A landscape with many valleys, sampled at points; each row gives a point and its height.
From any point a ball rolls to the lowest of the 5 points nearest to it. It stops when none of these is lower. Distance is the straight distance between rows; heights are no part of it.
Z_149: [ -6  -1   0 -19  11 -19   0  10   8  -2   3 -32  18 -21   6  -5 -23   2
   0 -13  -2  -2   8 -16  14   0 -24   3  16 -19   5  -5  15 -13   4   9
  -3  -5   4 -24  -3 -20  -1 -14   0  -9  26 -11  14 -12 -10  15 -26]  (h 33.0)
Z_63: [  3  14  53  -1  20   7  21   7 -49  14  21 -17  28  -1  -3 -11 -12  -4
  27  32 -24  -7  10 -10 -16  20   4   5  13 -31   8  26 -12 -19  21  12
  28  -6  20  -7   0  23  26  -8   8  -4   7 -31  -6 -44 -30  -6  -4]  (h 40.4)
Z_517: [ 15  -5  -4 -12  18  -4  -5   5 -16   9  13 -43  13 -19  12  -4  -5  12
   7 -17 -11   1  -3 -12   9  14 -18   1  27 -22  -5  15   8 -16   8  19
  11  11  -4 -23   7 -21   9 -11   3  -6  16 -34  21 -21 -11  11 -37]  (h 26.9)
Z_811: [ 20 -12 -29   8 -17  13 -19   5  16 -12  -4  16 -26   2   8   2  23  -9
  10 -10  21  25 -13  13   6   6  10 -16 -43  21  -5 -20 -11   9  15 -20
 -19  11 -24   6   2  -2 -21  -5  10   8  -5  16   7  14  32  -5   8]  (h 15.5)
Z_599: [  3  -6  -5  17   5  43  -2 -15 -29   7   0   9 -19  23  -2  11  22   2
  -5   0 -11  -7 -10  20 -14   2  22  16  16   7 -14  26  -4  18 -10  18
  23  16  -5  33  -4   2  16  16   5  -6 -18 -11  -9   8 -14  -9  -1]  (h 11.0)
Z_897: [-17  25   8 -17  10 -32  11   0  20  -3   1   2  25 -16  -5  -3 -19   1
 -15  -6  -7 -26  15  -9   2 -20 -25   8  28 -26   4  -5  25 -17 -10  18
 -12 -17  18  -8  -6 -13  14  -6 -18  -7  10  22  -4  -8 -12  18  -5]  (h 32.1)
Z_226: [ 13 -19 -35  17  -1   3 -21  14  22  -8  -1  10 -17   1  -4  17  15  -8
  -8 -21  14   8  -3  15  10 -14  -3  -8 -18  20  -3 -15   2   5   4 -14
  -8   3 -15   0  -6 -15 -17  14 -12  -2   6  21   9  20  29   9   6]  (h 7.0)
Z_687: [ 16  -8  -2  -5   4   6  -6   6 -17   4   6 -24  -1  -7   6  -3   8  17
  14  -6  -2  26 -10  -4  -2  28   4 -10  -3   3   2  10 -12   6   5   0
  13  21 -14 -10   8   9  -3  -8  19  -2  -2 -38  21 -16  -1  -4 -29]  (h 15.0)
Z_60: [  4  -9 -14  -1 -23 -20 -13  14  38 -17  -8  14 -13  -5   5  -2   0 -10
   5  -2  29  17  -1   0  18  -4  -1 -16 -37  15   8 -35  -4  -1   8 -28
 -30  -6 -18  -9   2   3 -25 -16   5  13  10  24   1  13  31   1  17]  (h 7.9)
Z_689: [  0  11  22  -8  15   7   7   0 -29  14  14 -23  16 -10   5  -1   0   4
   5   2 -21  -1   4  -3  -8  13  -6   6  26 -16   1  20   5 -13   5  20
  12   3   7  -6   2  -1  20  -5   6  -6   6 -28  14 -27 -22   1 -18]  (h 27.3)
Z_926: [ -4  -9  32  19  -3  29  11 -10 -36   2   7  23  -6  34  -2 -15  10  -7
  17  18 -16  -7   1  10 -26  11  32   9  -5  -1  -7  23 -16  15   4   4
  26   4  12  23  -3  31  14  -2  14  -8 -10 -17 -25 -11 -28 -29  16]  (h 52.6)
Z_84: [ 17 -14  -4  10   5  35 -10  -2 -31   4   0 -11  -9  11   5   7  24  14
   7  -7  -6  21 -11  13 -10  21  17   0   1   3 -11  28 -18  14  -1   7
  21  26  -9  16   8   9   9  12  16  -5 -13 -34  11  -1   0 -12 -19]  (h 10.0)
Z_525: [-22  32  30  -8 -13 -36  24 -13  19   2  -1  33  13   7  -8  -3 -21  -6
 -19  19  11 -21  12 -10 -17  -6   0   7   1   2  10 -11   6  -6  -3 -11
 -16 -23  21  -1  -1  14  11  -6  -9  11   0  37 -25  15  -6   1  29]  (h 32.7)
Z_911: [ -3 -10  -1  15  -5  31   6 -17 -22  -2  -3  23 -20  29  -2   4  19  -5
  -4   8   0   0  -8  15 -17  -1  27   5  -7  20 -11  16 -14  17   0   3
   7  10  -3  30  -6  12   5   6   2   3 -19   0 -14  10  -6 -16  18]  (h 10.9)
Z_640: [ -6  -2 -11   0  -8 -30  -2   8  38   2 -12  11   6  -7  -3   2 -18  -5
  -9  -4  13  -6   6 -11  13 -19 -23   2  -9   2  13 -23  11  -5 -13  -9
 -16  -8   0 -13 -10  -6 -12   1 -16   0  10  28  -3  14  17  19   7]  (h 35.5)
Z_735: [ -6  20  42   2  11   1  22  -7 -29  12   7   5  17   4  -1  -8  -4  -7
   1  22 -18  -9   5  -2 -16  10  13  13  12 -12   4  13   0   1   5  11
  22 -13  20   3  -1  17  20  -4   7  -3   8 -12 -10 -20 -29  -7   3]  (h 31.0)
Z_521: [-17   0 -28   8  -7 -13  -2  -4  36   4  -5  25  -5  18 -17  21 -11  -1
 -29   4   1 -22  11   4  -8 -36 -22   3  -3  16   1  -8   5  -9  -8  -9
 -17  -3  13  12 -10 -15 -11  33 -30   5 -13  43 -16  29  15  -1  26]  (h 9.4)
Z_925: [  5  -1  28  -4   7  13   6   2 -29   7   8 -14   3   1   5  -5  -1   6
  17  10 -10  15  -6  -1 -11  24  11   2   0  -8   1  15 -13   5   4   4
  18  10   3  -2   3  20   7  -7  18   1  -7 -37   7 -19 -14  -8 -11]  (h 29.2)
Z_956: [  9  -6 -10  -2 -15  22  -5  -5   1 -10  -6  19 -18   9   6  -2  21   0
  11   4  14  26 -16  10   0  12  19  -8 -32  16  -8  -3 -15   7   7 -16
 -12  10 -18  15   4  12  -8  -5  16  13 -16   1   1  12  13 -16   8]  (h 10.7)
Z_416: [-18  19  22   0 -15 -17  16  -8  10   3  -7  24   3  10  -6  -3 -12  -6
 -15  18  12  -5  -1  -4  -9  -1  15   2 -10  14   7 -10   0   4   0  -9
 -12 -12   9   6  -2  19   1  -3  -3   7  -4  23 -16  18   0  -6  27]  (h 32.4)
Z_642: [-11   8  18 -22 -15 -42   1  11  29  -9  -3 -15  16 -18   9 -11 -30  -3
   0   1  17   5   4 -30  13   1 -17  -4 -16   4  24 -28   6 -10   2 -19
 -16 -16   3 -25   2   5 -14 -30   9   7  24   6  10  -5   5  17  -3]  (h 13.3)
Z_324: [  2 -15 -36  25   7  47  -9 -19 -15   6  -1   8 -27  24  -4  33  35   0
 -19 -18 -11  -2  -5  28 -10 -16   8   7  11  19 -17  22  -2  14  -9   5
   9  18  -8  40 -11 -17   3  32 -15  -4 -21   7  -7  14   8  -6   4]  (h 8.2)
Z_250: [ -5  10  27 -26   1 -22  10   5   3   0   8 -29  14 -15   9  -8 -20   1
   6   3   4  10   2 -30   7  19 -16   0  -4  -3  17  -7  -3 -13  11  -8
  -3  -4  -1 -30   3   4  -2 -28  16   9  23 -24  21 -22  -5   7 -16]  (h 49.5)
Z_296: [  9  -7 -13  -1   2   0 -13   5  -4   5  -4 -19  -2 -13   3   1   1   5
   0 -14  -6  10  -7   2  16   9 -10  -4  10   1  -2   6   6   1   0   6
   7  10 -10  -9   5 -10  -6  -4   6  -6  16 -16  23  -2   0   6 -23]  (h 19.8)
Z_847: [ -7  19  35 -20 -21 -14  20  -1   5  -7   2   6   5  -3   6 -16 -10  -5
  14  25  10  14  -2 -17  -9  20  22  -1 -24   2  14 -17  -8  -1  10 -16
 -14 -10   0  -9  13  28  -9 -30  22  17  -4 -11 -11  -1  -5 -18  15]  (h 49.4)
Z_912: [-13  33  37 -36 -14 -56  21   7  35  -7  -2   1  31 -18   3 -12 -39  -9
 -14   8  14 -20  16 -36   8 -12 -23   5   0 -18  22 -24  12 -21   0 -11
 -22 -27  25 -20  -8   2   2 -32  -4   4  24  29  -8  -9  -5  18   6]  (h 41.4)
Z_10: [ -7  21  36 -17  -1 -19  17  -1  -5   3   7  -7  16  -8   4 -11 -14  -3
   1  11  -5   3   3 -19  -7  14   4   2   3  -5  13   0   3  -8   8  -4
  -2 -10   9 -11   4  12   3 -20   9   8   7 -13   4 -16 -13  -2  -4]  (h 36.3)
Z_28: [ 10  -9 -19   2  21  14 -13   0 -23  10   4 -32  -1 -12   6  -1  12  17
   3 -22 -17   3  -2   9   4  15 -11   7  30 -19 -15  22  10  -6  -1  23
  19  14 -10  -4  10 -17  10   4   3 -16   2 -32  22 -13 -12   7 -36]  (h 15.4)
Z_428: [-13   8   9 -10 -14 -33  12   4  35 -10  -8  13   3  -8  -1  -4 -15  -8
  -2   4  22   4   3 -15   7  -5  -1 -10 -22  10  15 -30   1  -2   0 -22
 -27 -15   1  -9   1  10 -11 -20   2  12   9  23   0  12  13   6  16]  (h 54.0)
Z_775: [ -4  -9 -37  20   4  24  -9  -8   3   8  -3  11 -20  15 -10  25  19   3
 -22 -13  -4  -2  -2  15  -6 -17  -3   0  10  13 -13  11   7   5  -8   1
   1   8  -9  24  -9 -19   1  35 -21  -3 -14  22  -4  18  13  -5   8]  (h 8.8)
Z_501: [  1 -12 -45  21   1  -9 -17  11  32   1  -6  11 -10   9 -18  22  -5  -7
 -22 -11  -2 -15   9   8   4 -37 -26  -2  -2   9  -3 -10   5   1 -14  -4
 -10  -4   3   9 -12 -27 -16  33 -36  -7  -3  38  -7  24  23   9  12]  (h 8.9)
Z_113: [ 11  -6 -23  14  17  33 -10  -8 -25  14   0  -9 -13  -3   2   9  20  12
  -5 -20 -19   6  -9  16   1   6  -1   7  30  -3 -19  27   5   9 -11  27
  20  15  -8  17   6 -12  15  12  -2 -14  -6 -25  14  -1 -11   0 -25]  (h 12.3)
Z_624: [ -5  -6 -16  -3   2 -19 -11   7  23  -2  -4  -9   8 -17  -1   1 -11   0
  -9  -9   2 -11   6  -3  22 -18 -25   3  13  -9   5 -15  20  -7  -9   6
   0  -8   1 -18  -3 -19  -6   0 -12  -8  17  10   6   1   4  21 -11]  (h 50.4)
Z_957: [ 20 -16 -19  -8  14  -5 -16  15  -5  -6   4 -47   7 -21   9  -7  -5   9
  15 -24   4   6   1 -13  26   7 -17  -3  13  -9   0  -2   6 -12   6   9
  12   8  -8 -32   6 -29  -8  -7   2  -9  32 -26  25  -6   5  19 -33]  (h 10.6)
Z_695: [-10  27  47 -28   1 -32  19   5   2   2   7 -12  25 -20   6  -7 -22  -7
  -1  10   4  -5   4 -32   6   9  -8  -1   3 -10  16  -8   6 -15   9  -8
  -8 -20  14 -20  -1   9   2 -28   8   7  21  -1   1 -21 -13   7  -7]  (h 41.0)
Z_88: [  0 -11 -23   9  -9 -12 -10   9  34  -9  -9  15 -12   0  -4   8  -1  -8
 -10 -10  15   0   2   6  13 -20 -10 -11 -23  17   8 -24   1   1  -5 -21
 -22  -5  -7  -6  -9  -7 -16  10 -14   5   3  37  -4  26  30   5  17]  (h 11.9)
Z_827: [-14   4  22   5 -13   9  27 -20 -12  -4  -4  36  -9  26   1 -17   7 -12
   6  28   4 -15   2   3 -22   1  33   7 -18  10   1   6 -12  12   6  -9
   4 -12   8  18   1  28   3  -4   6  10 -14   3 -33   3 -23 -28  37]  (h 10.3)
Z_722: [ 25 -19 -31  13   9  35 -18  -4 -21   7  -3  -6 -14   8   5  16  28  11
   0 -22  -5  22 -14  23   3  11   9  -2   4   5 -17  20  -8  13  -3   6
  18  24 -19  20   6  -6   4  14   7  -8  -5 -21  19   5  11  -1 -22]  (h 9.0)
Z_874: [-12  22  17 -10  -9 -40  12   2  28   3  -7  10  17  -9   0  -5 -25  -1
 -18   3  13 -14   7 -17   3 -14 -12   4   3  -4   9 -18  14  -6  -6  -5
 -16 -16  14 -11  -5   4   1  -9  -9   5  10  27  -5   6   1  10   2]  (h 34.6)
Z_668: [ -9  17  28  -4  -2  -7  19  -7 -10   4   1   8   7   0   1  -4  -4  -8
  -9  12  -3   0  -1  -7  -9   7   9   4   8   2   5   3   0   6   2   3
   1  -7  11   3   1  16  15  -7   5   6   3  -3  -5  -7 -17  -3   7]  (h 25.8)
Z_303: [-16  27  24  -8   0 -24  21 -12  10   7  -1  13  16  -2  -7   0 -13  -3
 -19   8  -5 -22   6  -7  -8 -11  -3   7  18  -8   6  -1  17  -6  -6  10
  -2 -14  24   0  -5   1  13  -1 -12   1   5  24 -13   7 -13   7  14]  (h 25.9)
Z_246: [  9 -10 -27  17   8  33 -11  -8 -15   2  -3   6 -21  13   3  20  29   9
 -10 -18   0  10 -11  22  -2  -3  11   4   2  14  -9  18  -5  14  -1   4
  10  19 -14  24  -3  -6   5  14  -2  -5 -14  -5   4   9   4  -1  -8]  (h 7.1)
Z_901: [-20  28  22 -26  -3 -51  22   0  34  -5 -10  12  28  -8  -9 -10 -35  -4
 -18   4   3 -26  21 -25   4 -25 -30   8  14 -26   9 -16  22 -20 -11   3
 -16 -24  26  -6 -12  -7  10 -10 -20  -2  12  41 -18   5  -8  21   4]  (h 36.6)
Z_565: [-23  12  15   4 -13  -4  21 -18   1   0  -8  36  -4  30  -9  -7   0  -7
 -15  21   6 -23   3   5 -22  -6  20   8  -7  20   2   2 -10   8   3  -5
  -1 -17  10  19   1  20  11  11  -8   9 -13  24 -34  15 -14 -16  47]  (h 25.1)
Z_959: [ -6  -4 -30  16  13   9 -12  -2  10   6  -3   2 -11   0  -8  15   9   5
 -16 -18  -5 -14  -2  11   5 -19 -13   2  23   0 -12   7  15   4 -10   7
  -1   2  -4  14  -4 -23  -7  20 -24  -9  -1  16   1  10   5   7  -7]  (h 9.5)
Z_307: [-14   2 -13  -5  14 -16  -7   3  23  -2  -3  -3  11 -16  -3   0 -12   8
 -12 -15 -10 -22   7  -1  17 -28 -28   6  33 -24  -8  -7  30 -10 -17  20
  -8 -18   7  -9  -9 -25   4  10 -23 -14   6  19  -2   0  -2  22 -10]  (h 29.8)
Z_314: [ 28 -23 -43  17  -1  -2 -30  30  25 -18  -4   0 -18 -10  -4  14   8 -18
   5 -19  15   5   3  10  31 -19  -2 -13 -26  21   3 -26  -4   7   2 -13
  -5   7 -12 -13  -5 -31 -24  14 -16   1   8  30   6  19  38  25   3]  (h 16.0)
Z_115: [ 10 -16 -25   1  -8 -16 -16  21  27  -7  -6  -9   0 -20   4  -1 -15  -4
   4 -11  13  -9   9  -3  31 -19 -23 -12  -9   6  10 -28   7   0  -7  -7
  -5  -3  -9 -22  -1 -24 -21  -2  -8  -6  19  15  10  10  25  28   1]  (h 80.1)
Z_440: [  0   7  38 -15 -19  -1  15   2 -12 -11   8   4   6   5   6 -23  -6   0
  27  36   5  15  -4 -14 -16  24  33  -3 -33  -2  14 -11 -17  -4   9 -19
  -7  -9   2 -11  18  36  -7 -27  30  12 -11 -25  -6 -11  -8 -26  12]  (h 36.2)
Z_634: [  8 -13 -40  23  -7   8 -17   7  24  -6  -3  15 -25  13 -10  18  14  -9
 -17 -17   7   1  -3  14   0 -25  -3  -9 -20  27  -4  -5  -6   6   0 -17
 -11   2  -6  14 -14 -17 -15  32 -18   9 -12  36  -2  19  26  -1  22]  (h 8.5)
Z_661: [ 26 -27  -7   5 -11  40 -19  -4 -22 -12  -5   4 -10  18  12 -10  31   4
  35   4  10  37 -15  10 -10  29  31 -10 -32   8 -16  13 -32  12   7  -2
  10  27 -21  16  12  24  -4  -5  35   7 -32 -27   6   1  11 -23 -13]  (h 14.8)
Z_362: [-12  11  -1   5  11   7   2 -12  -6  12  -1   2   0  -5  -4   4   2   2
 -19  -5 -16 -16  -3   8  -4  -7  -7   9  29  -9 -12  12  17   5  -9  25
   3   0   7  14  -4  -6  14  14 -15 -10  -3   1   0  -1 -15   0  -2]  (h 14.3)
Z_647: [-13  20  23 -23  -5 -38  15   6  20   1  -3  -7  23 -19   4  -6 -27  -6
  -7  -1   6 -10  11 -26   6  -3 -20   5  10 -12  17 -15  13 -17  -1  -3
  -9 -15  15 -17  -3   0   5 -22  -4   0  20  14   5 -12  -7  15   2]  (h 40.3)
Z_833: [ 10  -7   8  -6 -16  24   1  -1 -11 -10   0  10  -8   6  10 -15  15  -1
  25  18   6  30 -12   3  -7  22  26 -13 -29   8  -4  -2 -20   6   9  -8
   0  10 -14   7  10  29  -8 -16  30  10 -21 -23   0  -1   3 -22  -1]  (h 10.2)
Z_942: [-12   9  -2  -5 -28 -11  11 -12  27 -13 -10  43  -9  11   4  -5   0  -6
  -7  23  23  -3  -5  -1 -10  -7  21 -10 -34  22   5 -24  -6   2   7 -24
 -39 -17  -5   6   5  20 -13  -7  -4  20 -21  36 -21  27  11 -25  40]  (h 24.9)
Z_425: [ 25 -17  -8   1  12  22 -10   5 -36   8  11 -40   0  -1   5   6  15  20
  20 -16 -12  20  -8   7  -2  27   4  -3  12 -12  -6  33 -14   2   2  16
  26  27 -11  -2  13   3   9   6  15  -9  -7 -52  23 -14  -5  -3 -41]  (h 5.7)
Z_802: [-17   0  -3  15  -5  19   9 -21  -9   2  -5  20 -15  22  -6   7  10  -1
 -14   6  -5 -10  -4  15 -15 -11  13   7   5  16  -6  13  -4  10  -6   4
   3   4   1  26  -8   8   8  18 -10   8 -15  10 -15  17  -6 -12  22]  (h 10.1)
Z_958: [-12  -4 -32  -4  17 -26 -16  13  29 -17   1 -19   2 -19 -23  -1 -22   8
  -2 -17 -14 -39  23   3  37 -44 -49   3  29 -32 -10 -19  30  -2 -23  31
  -9 -18   2  -9  -1 -48  -2  23 -29 -12   0  20 -16   5   6  42 -10]  (h 53.9)
Z_11: [ 21 -19 -35  14  -3  34 -23   0  -4  -5  -2   7 -27  16   0  17  37   0
  -2 -21  10  20 -10  26   4   6  10  -8 -24  21 -19   4 -15  13   9  -5
   4  20 -20  20  -2  -9  -3  15   4   1  -9   3  14   7  23  -6  -4]  (h 7.8)
Z_934: [  8 -13  16   8  -8  31   3  -7 -28  -7   0  20 -13  20   2  -7  20  -3
  17  17  -3  19  -9   7 -19  19  34   1 -18   7 -10  12 -20  13   5  -2
  15  15  -5  22   5  29   3  -3  24   5 -24 -20  -8   1  -8 -24   5]  (h 16.8)
Z_812: [ -8  -9 -24  13  -2  23  -5 -15  -3   3  -1  14 -22  25  -3  15  23  -3
 -17  -8   2   8 -10  17  -5  -8  12  -1  -8  22  -9   5  -6  14  -1 -11
  -5   7  -9  28 -12  -4  -5  20 -10  10 -23  19  -5  20   8 -11  20]  (h 9.1)
Z_62: [-20  10  -4   1 -19 -16   9 -12  21   1  -7  33  -9  23 -10   2  -7  -3
 -21  12  14 -13   1   0 -13 -18   2  -2 -14  25   3 -14  -2  -1   3 -20
 -23 -11   8  20  -6   8  -6  14 -17  18 -17  42 -20  31   6 -14  42]  (h 15.9)
Z_544: [ -1  -5  -5 -11  -2 -31  -5  14  24  -6  -5 -22  18 -25  11  -3 -29  -4
   2  -9  12  -8   9 -22  27  -8 -28  -3   6  -2  19 -24  13 -10  -6  -3
  -4  -8  -1 -29  -2 -18 -13 -16  -6  -9  28   6  11  -4   9  27 -13]  (h 75.2)
Z_384: [ 18 -15 -19   7  -4  34 -10   1  -7  -3  -5   9 -21  13   7   6  27   2
   4 -11   9  28 -12  19  -1   8  14  -6 -24  15 -11   2 -21  16   6  -5
   1  18 -19  16   0   4  -6   6  10   7  -8  -6   7   8  16  -9  -3]  (h 8.1)
Z_391: [ -3  -7  -9  -1 -14 -19  -6  11  30  -7 -11   8  -3 -12   6  -4  -5  -2
  -2 -10  21   7   1  -2  15 -10 -10  -9 -19  10  12 -28   2   2   1 -19
 -16  -9  -7  -9   0   3 -18  -9   1   4  12  16   2  16  22   9   4]  (h 46.7)
Z_737: [  0   2  17  -6  -5   8   7  -2 -10   3  -4   4  -3   2   5  -6   2   5
   2  10   0  10  -6   1  -9  13  18  -2  -8   8   2   4  -7   7   1  -2
   6   6  -3   5   4  19   2 -10  21   8  -3 -14   6   1  -5  -9   3]  (h 6.5)
Z_881: [ 11 -16 -31   7 -12  -1 -14  12  30 -12  -6  10 -14  -4  -2   5   6 -10
   0 -15  23   9  -3   9  21 -13  -9 -12 -27  19   2 -22  -4   5   5 -24
 -19  -1 -13  -8  -7 -13 -23   7  -8   4   7  25   2  18  31   4  14]  (h 14.9)
Z_908: [ 16  -3   7  -9  17  -2  -1   8 -25   9  20 -50  15  -7  14   1  -9  15
  21  -9  -6  13  -2 -15  -4  30  -9  -3   9 -20   2  22  -9 -12  14  12
  16  14 -11 -29  10   4  10 -12  13  -3   9 -50  26 -30  -6   9 -33]  (h 29.6)
Z_366: [ 10 -13 -26 -11   8 -23 -15  19  23 -11 -11 -25  12 -30   4   1 -21  -4
   4 -11   7 -14   9  -6  40 -25 -29  -3   7 -10  10 -24  13  -7 -13   4
  -3 -11  -3 -28  -6 -33 -19  -7 -12 -16  25   8   2   0  13  35 -12]  (h 72.6)
Z_488: [ -9  16  19  -3  15   1   8  -8 -18   9   2  -5  15 -12   1   1  -2   1
  -6   5 -18 -12   2  -1  -4   4  -1   9  28 -19  -4  16  14  -2  -3  19
   8  -2  16   0  -3  -3  19  -3   0 -10   2 -10  -2 -16 -21  -1  -6]  (h 21.0)
Z_111: [  2   0  43   2  -1  11  14  -3 -34   1  11  -1   7  13   0 -17  -5  -5
  34  25 -14   5   2   0 -22  25  27   4  -8 -10   4  12 -15   3  10  -5
  19   2  12   2   6  32   7  -6  22  -4  -6 -33  -8 -26 -26 -20   2]  (h 39.3)
Z_99: [ 40 -25 -23  10   1  43 -18   1 -28  -3   1 -17 -11  13  11   3  33  17
  28 -17   4  31 -11  24  -6  27  15  -5 -20   9 -17  22 -30  17   7   2
  25  29 -24  19   9   8   0   5  31   0 -22 -31  17  -3  14 -14 -24]  (h 12.7)
Z_47: [-22  23  30   0  -9 -13  27 -19  -6   0  -2  35   7  21  -9 -15  -6  -9
 -12  26   3 -23   3   3 -24  -3  21   6   2   9   6   2  -3   4   2  -5
   4 -20  20  13  -3  21  16  -1   1   3  -4  14 -34   1 -19 -14  38]  (h 30.4)
Z_948: [ -8  -8 -28   6  21  -5 -17   3   5   2  -2 -17  -2 -18  -4   2   2   6
   0 -24 -12 -16   7   3  17 -16 -28   3  39 -17 -12   0  22  -5 -14  23
   0  -6   1  -4   3 -28   7  12 -18 -18  10   0   8  -2  -4  16 -24]  (h 15.3)
Z_914: [  2  -2  39  -5 -17  11   7   0 -24  -6   9   8   2  17   7 -30   2  -2
  43  37  -8  11  -4 -13 -21  33  37  -3 -34  -9  10   3 -25  -7   8 -14
   2  -2   5  -8  15  48  -3 -21  22   4 -17 -32 -13 -26 -16 -32   7]  (h 28.7)
Z_662: [ 15 -14 -17  -3  -2 -10 -16  10  10   1  -3 -22   1 -20   5  -3  -6   1
   9 -19  16  12  -2  -9  23   4 -10  -5  -9   6   8 -15  -1  -6   5 -11
   0   6 -10 -22   4 -14 -19 -13   7  -2  29 -14  16   0  18  19 -21]  (h 52.2)
Z_497: [-11  -7 -37  16  -8   1  -8  -4  29   5  -4  18 -15  19 -14  22   4 -11
 -30  -6   2 -14   7  11  -4 -34 -12  -3  -8  25   0  -6  -7   1  -4 -19
 -18   0   8  20 -20 -11 -11  35 -26   4 -19  44 -15  25  19  -9  26]  (h 8.7)
Z_788: [ 16 -11 -11  -7  -9   3 -10   9  -1   1  -1 -10  -8  -9  12  -6   9   8
   6  -8  13  27  -8   1  13  21   5  -7 -17  10   3 -10 -10   4  11 -10
   2  11 -14 -12   6   3 -12 -12  18   7  11 -23  19  -4  15  -1 -14]  (h 5.1)
Z_635: [ -5   3  34  13   2  15  18  -6 -30   5   6  16   0  18  -3  -8   3  -6
   8  25 -18  -7   3   6 -25   7  25  13  -3  -3  -4  18  -8   9   4   5
  21  -3  13  12  -4  26  18   2  13  -5  -1 -18 -18 -15 -35 -17  15]  (h 9.9)
Z_375: [ 14 -14 -35  18   5  19 -21   4   8   3  -1   2 -13  -3  -2  20  17   1
  -8 -25   0   9  -8  17  12  -5  -3  -6   4  11  -9   1   2   9  -4  -2
   1  10 -14   4  -4 -24  -6  19 -12  -5   6   9  13  16  19   6  -6]  (h 9.3)
Z_717: [  5  12  40  -4  18   8  11   4 -35   9  13 -20  18  -4   2  -9 -12   3
  16  20 -19   2   3  -5 -11  23   4   2   8 -16   8  22 -10  -7   8   7
  21   5  12  -7   3  15  16  -9  15   2   2 -30   7 -33 -20  -3 -11]  (h 37.5)
Z_297: [-19  10   1  -2  -2 -19   3  -4  23   4  -5  14  11   0  -9   7 -12   2
 -21  -3   3 -20   8  -2  -1 -19 -18   4  17  -3  -1  -7  14  -3 -11   3
  -9 -10  16  -2 -10  -5   5   7 -20  -2   2  31  -7  15  -1  10   7]  (h 18.0)
Z_549: [ -2  -3 -18   0  22   2 -15  -1 -12   4   4 -26   0 -20  -3   1   4  11
  -1 -19 -17 -11  -3   2  10   1 -18   4  39 -19 -13  12  22  -4  -6  28
   5   4  -2  -6   3 -27   8   7  -7 -16  12 -17  13  -8 -13  10 -30]  (h 16.7)
Z_13: [  4  17  57 -14  16  -4  21   7 -31   5  23 -32  25  -2   4  -6 -18   1
  25  23 -12   6   4 -27  -8  31  -3   1  -2 -21  14  17 -19 -17  22  -6
  15   0   6 -25   3  21  13 -24   9  10   7 -37   7 -46 -18   1 -13]  (h 56.1)
Z_241: [-13  10   3   8   2   4   7 -14   1   6  -7  16   0   5  -7   6   0   2
 -16  -1   2  -7  -6   4 -10  -3   5   6  15   6   0   4   7   8  -9   4
  -2   0   6  14  -7   3   8   7  -6  -2  -3  13  -4   8  -5  -3   9]  (h 13.5)
Z_50: [-15  13   2  -3  24   3   2  -8 -10   6   8 -12   8 -13  -7   1   4   7
 -11 -11 -23 -21   8   4   3  -8 -15   8  50 -30 -12  13  25  -5  -9  33
   1  -2  12   7   1 -19  16   4  -7 -12   4  -7   0 -14 -23   7 -16]  (h 20.7)
Z_523: [ -6  10  42  -6  -7  -4  21  -2 -18  -4   8  13   3   5   1 -18  -3  -9
  21  32  -6   1  -1 -13 -16  24  25   5 -14  -1   7  -1 -12   3   6  -9
   6  -8   6  -1   8  31   7 -15  24  12  -6 -19 -15 -16 -19 -21  16]  (h 39.8)
Z_182: [-18   9  -9  -8   8 -33   5   2  36  -4  -4   6  16  -9 -11   3 -26   4
 -18  -6  -3 -28  18  -8   6 -35 -33   7  15 -20  -5 -15  26 -12 -18  13
 -12 -15  14  -9  -8 -20   0   9 -33  -9   4  37 -11  13   0  24   1]  (h 36.0)
Z_235: [  8  -6  31  -8 -11  15   5   2 -27  -9  11  -7   1  11   6 -23  -1  -2
  43  23  -3  19  -7  -2 -17  34  27  -5 -22  -7   5   4 -25   1   9 -10
   9  10  -5  -4  13  40  -1 -17  25   8 -20 -39   0 -14 -12 -24   0]  (h 22.0)
Z_105: [ 13 -20 -45  23   6  -5 -21  20  26  -7  -8   0 -10  -2 -13  19   2 -10
  -7 -17   7  -5   8   9  20 -26 -20  -5  -8  16   0 -13   3   0 -11  -5
   1   0  -8  -9  -4 -36 -20  24 -25  -8   5  30  -2  17  37  19   5]  (h 9.6)
Z_108: [ 11   2  12  -7  21  13   0   2 -32  15  13 -35  12  -9   9   1  -2  10
  10  -2 -23  11   0  -3  -6  21  -2   5  24 -23  -5  28  -1  -8   6  19
  18  16   1 -11   7  -1  17  -2   7  -7  -4 -41  19 -30 -15   1 -31]  (h 22.7)
Z_249: [ -3   5  10 -16 -30  -8  12 -10  18 -15  -6  23  -1  -2  12 -18   1  -9
  13  33  25  20  -9 -16  -3  13  33  -9 -41  11   8 -22  -4   0   7 -24
 -32 -12  -7 -12  16  27 -16 -30  26  16  -8   6  -5   9  11 -29  26]  (h 12.1)
Z_174: [ 32 -25 -36  -1   5  -7 -20  28  13 -12 -11 -30   5 -29   3   3 -10  -7
  11 -14  11  -6   5  -1  41 -19 -18  -8   1   5   9 -26  11  -3  -6  -4
   6   0  -9 -26   4 -38 -30  -3 -14  -9  26   8  10  12  32  34 -13]  (h 87.6)
Z_208: [  6   4   3   1  32  23  -9  -8 -40  14  17 -34  -4 -12  -2   3  12  16
   1 -11 -33  -9   4  14  -8  12 -10   8  50 -37 -25  32  11  -5   1  43
  18   8   4   5  10 -20  27  12   5 -14  -5 -36  14 -30 -30  -4 -34]  (h 35.1)
Z_46: [-12   1 -12  12  -6   7   1 -16   8   7  -6  22 -12  25 -10  12   7   0
 -26  -5   2 -10  -4  14  -9 -17   4   0   1  20  -2   2  -2   6  -5  -8
  -5  -1  -1  24 -14   1  -2  24 -19  12 -18  29 -13  23   9  -8  28]  (h 9.2)
Z_772: [-11   3 -12  12 -13 -14   0  -2  23   3  -9  16  -8   9  -8  14  -3  -5
 -22  -7   9  -4   3   5  -3 -20  -6  -1  -5  11   3 -10   5   2  -7 -12
 -12  -7   3   7  -8  -2  -9   9 -18   3  -7  32  -5  24  13  -1  16]  (h 10.5)
Z_563: [  3  -6 -19   7  12  14 -10  -3  -7   8  -4  -8  -7  -6   4  10  13  10
  -7 -15  -7   3  -6  11   4  -2  -7   4  22  -5  -9  13  13   0 -12  13
   7  10  -8   2   2 -17   2  10  -8 -12   4 -10  12  -1  -3   9 -15]  (h 12.0)
Z_419: [ -8   3  17  -8 -24   5  10  -7   2  -8  -6  25  -6   2   3 -13   4  -1
  13  27  13  19  -9  -4 -12   9  33  -8 -30   9   3 -12 -13   6   4 -17
 -15  -4  -6   0   8  24  -8 -16  18  16 -14   2  -9   5   1 -25  21]  (h 32.2)
Z_762: [ -2  14  25  -2  27  22   6  -6 -46  17  16 -21  14 -12  -5  -2   3  12
   6  10 -32 -13   6   4 -15  11  -1  10  44 -36  -7  35   7 -11   6  34
  20   2  10   2   4  -7  27   3   9 -19  -3 -32  -1 -38 -35  -1 -20]  (h 32.6)

For each start below, name the point where the ball stops.
Z_762 => Z_246
Z_901 => Z_226
Z_563 => Z_246
Z_63 => Z_246
Z_717 => Z_246
Z_182 => Z_226
Z_874 => Z_226
Z_62 => Z_226

Call two points neighbours if one is among the 5 nearest of the other. Go from one point of each pair to the other, from neighbour to neighbour, staying as low as possible. Name the highest point that can't be avoided.
Z_249, Z_425 => Z_942
Z_737, Z_60 => Z_88
Z_226, Z_425 => Z_84
Z_246, Z_788 => Z_384
